Points on a hilly landscape, in no order, each with its height.
From any point a climber steps to the highest of the 2 points nearest to it. It stops when none of these is higher. Distance is the straight distance between rows; heights are no part of it.
<325>: [124 130 125 150 184 141 139 123 140 103 167 111  70 165 149 127 125 109
 101 103 152 146 171]  h=400
<1027>: [ 83 100 147 123 175 134 112 111 106 145 120 144 149  81 154  74 116 115
 137 121 136 109 210]  h=305
<500>: [195 154 108 143  78  26 167 113 165 112 133 127 139 150 120 203  90 136
 110 127 169 143 104]  h=429
<173>: [134 136 107 129  92 126 151  92 112  89  37 140 119 103 137 120 146 134
 135 137 137 120 146]  h=49
<656>: [106 159  92 142 136  85 125 169 137  39 150  47  86 170 162 154 129 115
 121  72 140 156 109]  h=430
<271>: [129 132 138 115 146 113 165 114 114 121 123 158 134  75  94 115 130 116
 170 177 129 107  77]  h=549
<925>: [131 160 143  96  87 109 155 190 144 120 143 173 112 185 144 108 133  93
 104  88 100 161 119]  h=741
<15>: [132 146 120 100 149  85 153 125 114  67  92 173 133 109 107 145 137  86
 122 161 148 137 133]  h=414
<267>: [136 117 162 129 128 150 119 133 105 159 135 150 163  76 144 131 146 131
 133 162 100 121 127]  h=369
<302>: [107 103 140  92 151 161  63 186 167 144 132 128  84 132 139 119 140 124
 144 126  96 134 115]  h=498
<936>: [ 99 107 150 119 152 176  82 175 113 159 152 141 110  97 148 126 152 132
 131 141  92 144 116]  h=425
<924>: [ 81 100 146 125 165 160  75 166  90 174 147 123 107 118 169 111 107  89
 148 129 106 137 163]  h=371
<473>: [121  98 158 175 165 167 145  85  83 171 184 148 152  95 131 113 118 162
 153  79  86 155 145]  h=395
<253>: [124 127 133 139 151 169 123 132 102  76 137  87 109 185 166 103 124  79
 117 114 162 138 173]  h=370
<638>: [122 105 134 113 103 149 165  71 110 118 109 159 165  73  95 103 125 116
 152 163 138  65  91]  h=647
<899>: [165 153 110 133 107  75 145  88 163 123 140 158 168 111  85 107  91 124
 138 163 202 107  79]  h=749
<445>: [123 136 124  86 136 108 142 139 112 104 129 183 138 108 134 114 137  87
 119 166 109 127  97]  h=469
<603>: [124 150 130 117 152 127  91 150 126  87 129 121 117 112 161 108 165 118
 114 108 117 159 121]  h=258
<913>: [168 132 114 108  93 107 133 164 193 127 172  94 114 164  98 162 118 197
  94 115 138 158  98]  h=322
<489>: [120  92 146 119 159 170 135  93 122 143 113 149 150  75 143 110 104 101
 173 140 107 107 183]  h=283
<179>: [131 167 132 115 106 137 146 140 134 116 120 144 132 181 167  96 141 100
  85 135 108 139 143]  h=642
<583>: [119 131  82 123 125  91 160 115 110  58  71 140 134 122 103 184 115 108
 107 150 163 147 150]  h=387
<715>: [155 139 146  98  78 110 161 158 117 153  83 129 136 138 128 106 147 150
 115 152 114 137  98]  h=6
<864>: [149 150  78 111 147  35 137 147 148  97 129  96  86 144 111 150 130 137
 124 108 136 143 120]  h=350
<97>: [137  90 125 118 122 120 154  99 134 184 115 155 127 122 113  92 108 111
 149 179 132 104 129]  h=205
<392>: [111 151 158 170 152 169  71 119  74 125  85 123 148 144 160 125 141  97
 143  98 154 140 192]  h=604
<625>: [150 157 150 172 144 120 159 131 160 131 178 114 100 121  72 164 158 183
 121 130 152 142  57]  h=99
<187>: [119 124 170 100 108 133 120 128  95 148  58 142 126 121 149 117 146 125
 140 162 134 124 178]  h=14
<103>: [142 112 140 150  79 164 174  74 122 119 121 147 191  97  86 101  91 103
 154 178 172  67  60]  h=547
<311>: [ 86 164 139 106 116 138 100 124 103 180  94  92 166 143 186 135 139 100
 118 147  90  71 171]  h=229
<306>: [ 94 103 147 152 172 159  93 124  95 134 150 124 117 124 177  78  98 104
 150 109 141 149 192]  h=335
<857>: [129 146  89 130 119 113  89 164 161  74 147 100  67 158 149 170 134 134
 118  73 126 175  98]  h=467
<735>: [110 121 114  91  71 138 121  85 124 165  97 159 163 105 170 104 101  95
 120 169 125  74 116]  h=108
<219>: [179 140 107 121  89  36 139 165 181 110 163 114 129 154 121 177  93 150
  95 107 144 160 111]  h=382
<808>: [ 82 129 144  96 130 163  55 194 142 115 127  97  66 167 157  98 136 119
 135  94 124 145 112]  h=413
<843>: [123 136  93 121 140  51 147 144 135  53 125  86  78 132 161 173 112 126
 116  85 150 139 132]  h=390
<240>: [130 151 141 113  89 138 106 160 185 168 157 153  95 175 101 131 147 162
 100 113 125 136  90]  h=273
<641>: [109 171 156 105 121 116 116 190 134  69 122 136 117 184 137 126 132 100
  98  80 140 156 133]  h=651
<1017>: [161 131 117 113 169 134 124 143 120  87 128 129 140  72 129 113 151 146
 120 128 114 127 126]  h=285
<220>: [134 112 124 165 153 170 113 129 103 137 151 109 111 111 117 122 153 163
 122 107  97 164 154]  h=470
<548>: [157 149  98 103  79  84 180  97 162  87  43 167 139 136 115 121 128 127
 135 116 132 113 128]  h=70
<225>: [ 90 145 139 129 121 133 114  96 107 210 102 131 176 104 154 146 117  89
 153 173  98  63 147]  h=239
<233>: [146 124  78 136 111  58 167  78 162  92 115 157 149 101 109 150  99 108
 125 155 175 120 104]  h=550
<128>: [136  90 138 183 145 167 167  81  93 151 166 150 172  67 121 104 122 139
 163 128  99 130 129]  h=364
<117>: [129 123 142 120 133 108 130 159 152 207 123 135 125 153  94  89 134 124
 128 182 118 103 107]  h=167
<634>: [152 130  92 154 146 111 142 123 122 118 148 126 108 131 129 135 134 121
  99 159 135 149 125]  h=257
<303>: [139 123 108  88  63 116 145  79 154 131  73 174 169 132 125 110 120 112
 125 136 121  88 116]  h=90
<929>: [168 128  78 119 130  70 141 141 126 134 103 110 115 152  94 134 132 143
 107 153 136 155 115]  h=300
<322>: [112 118 126 189 152 181 139  76  87 135  72 138 176  80 146 143 137 102
 173 107  91 118 166]  h=626
<543>: [144  83 115 117 135 151 153 119 104 198 158 111 135 107 116  73 107 147
 166 165 124 111 106]  h=256
<840>: [122 154 175  94 147 153 127 103  86 188 129 130 125 143 141 130 134 124
 134 113 103  86 156]  h=311
<69>: [121 122  95 132 157 106  82 144 103  72 121  70 101 110 163 111 122 126
 120  97 154 160 140]  h=224
<889>: [202 149 120 139  89  63 162  99 170 123 148 113 149 151  84 155  80 149
 133 158 193 134  89]  h=521
<515>: [115  90 105 113 144 157  75 174 197 123 165 131  68 154 108 142 124 152
 133 110 124 151 130]  h=598
<605>: [146 118 124 133 116 171 137 105  97 118 132 120 148 147 170 108 141 110
  88 135 106 124 163]  h=573
<401>: [123 134 172 182 127 162 114 106  71 150  77 132 154 103 160 142 146 123
 163 129 105 132 168]  h=584
<920>: [138 146 122 175 153  82 155 147 167 115 171 113  87 153 103 188 142 150
 113 139 127 146  84]  h=80
<600>: [ 92 123  68 129 129  96  87 180 189  87 135 133  81 187  63 195 139 171
 113  71 117 134  93]  h=56
<1007>: [126 126 119 112 143 146  77 159 146  90 147  85  58 158 116 181 152 183
 115  82 144 171 142]  h=511
<131>: [145 152 115 153 153 141 137  86  93 149  89 142 135 152 108 122 151 113
 127 134 129 101 154]  h=734
<17>: [141 101 143 215 171 173 148 118 102 152 177 129 133 120 133 143 130 159
 126  83  99 179 162]  h=426
<434>: [ 91 112 130  87 134 145 126 125  77  84 105 119 110 116 178  93 119 102
 121 126 147 132 151]  h=148
<394>: [192 169 160 114  66 124 143 119 160 130 145 149 168 139 140 116 123 137
 121 153 130 114  47]  h=368
<910>: [138 130 133  96  87  95 135 127  91 115  63 158 120 120 151 133 139 124
 119 130 130 136 131]  h=31
<722>: [138 116 124 146 146 119  92 135 161 125 174  93  72 118 137 172 129 186
 118 105 150 172 163]  h=468
<387>: [172 107  94 125 133 117 170 123 158 115 176  95 110 107 114 131 131 169
 111 147 136 150 104]  h=265
<349>: [ 72 128 139 116 116 180  44 196 179  66 123 111  99 201 126 117 139 126
 131  78 160 161 122]  h=336
<556>: [ 80  90 100 155 164 180  64 179 152 129 136 111  64 180 106 126 145 147
 128 101 121 145 120]  h=742
<257>: [ 80  92 162 141 156 166 152  96 110 177 117 159 200  86 160 130  72  95
 189 118  73 103 201]  h=269
<853>: [ 71 115 114  86  98 138 132 105  79 133  96 146 141 114 170 104 123  84
 128 137 111  91 145]  h=124
<911>: [182 127 151 107 113 119 115 138 143 129 144 133 160  78 133 127 148 157
 118 159 116 140 105]  h=326
<279>: [180 158 148 103  68 112 126 129 160 160 166 137 128 156 125 131 119 140
 105 133 141 141  87]  h=320
<830>: [175 150 147 128  80 128 168 126 134 126 125 140 175 134 101  99  98 107
 140 173 149  97  39]  h=434
<999>: [101 185 146 105 151  76 124 179 138  20 121 106 126 164 145 116 123  90
 123  83 187 153 146]  h=578
<417>: [113 120 131 159 179 145  93 139 161  96 159  77  80 157 142 126 113 147
 125  86 177 176 182]  h=427
<216>: [119 126 153 155 138 163 121 152 144 167 178 145 116 125  53 143 162 184
 123 138 117 149  77]  h=134
<382>: [ 99 125 147 135 123 167  66 147 177 171 140 149 106 157 103 127 164 171
  89 105 116 122 123]  h=266
<405>: [ 99 129  99 158 134  85 116 158 196 102 179 127  66 156 104 213 142 159
 101 103 136 149  92]  h=68
<594>: [100  95 141 139 146 147 145 127  85 200 140 125 193  83 152 142  88 116
 189 138  50 100 160]  h=259
<956>: [134 127  63 109  99  40 160  83 125  52  96 152 117 118  97 189  94 116
 122 125 155 133 122]  h=450
<885>: [ 86 157 175 109 135 158  81 127 130 185 147 138 114 164 137 128 160 127
 107 105 110  98 149]  h=295
<180>: [167 151  96 119  97  74 205 122 166  93 113 144 134 134 122 116 131 139
 104 121 130 129 134]  h=52
<648>: [125 146 190 118 113 143 126 140 112 208 127 103 152 111  85 119 157 165
 162 151 129  91  63]  h=281
<966>: [112 173 142 130 141 141  86 111  88 124  87 126 120 166 146 115 143  93
 113 106 150 110 168]  h=656
<214>: [ 88  79  93 138 148 133 121 123  78  72 128  82 126 110 166  86 119 107
 130 118 155 152 176]  h=183
<176>: [156  81 114 144 130 152 167 103 107 150 175 116 146  79 104 105 130 161
 120 148 121 132 113]  h=319
<430>: [123 137 193 120 151 156 142 117 108 199 151 133 153 118  81 119 142 156
 142 143 108  83 135]  h=332
<978>: [139 112 130 170 139 179 124 140 111 163 123  93 128 138 173 107 142 121
 114 124 105 146 178]  h=526
<337>: [171 156  83 114 123  69 163 126 157  71 144 119 129 145 145 128 126 128
  68 104 117 127 159]  h=40
<822>: [113 116 152 126 129 154 148 108  88 220 150 101 183  94 137 158  99 107
 171 179  82  68 131]  h=249
<338>: [141 119 185 129 114 167 124 155 151 183 158 100 146 138  59 107 137 187
 129 148 141 111  56]  h=203
<315>: [121  96 108 124 143 167 132  73  97 150  90 164 191  67  83 117 115 115
 181 166 130  73 121]  h=761
<132>: [108  89 110 159 127 163 144  52  97 158  70 153 179  88 104 128 135  98
 178 131  89  77 142]  h=673

Two climbers start at each pair of points below. Name the first point that both come to, or write never.
<735> / <822> | <936>
<337> / <180> | never
<387> / <97> | <176>
<225> / <303> | <936>

Where does a climber stop that starts at each point below?
<240> | <315>
<910> | <302>
<634> | <1007>
<117> | <925>
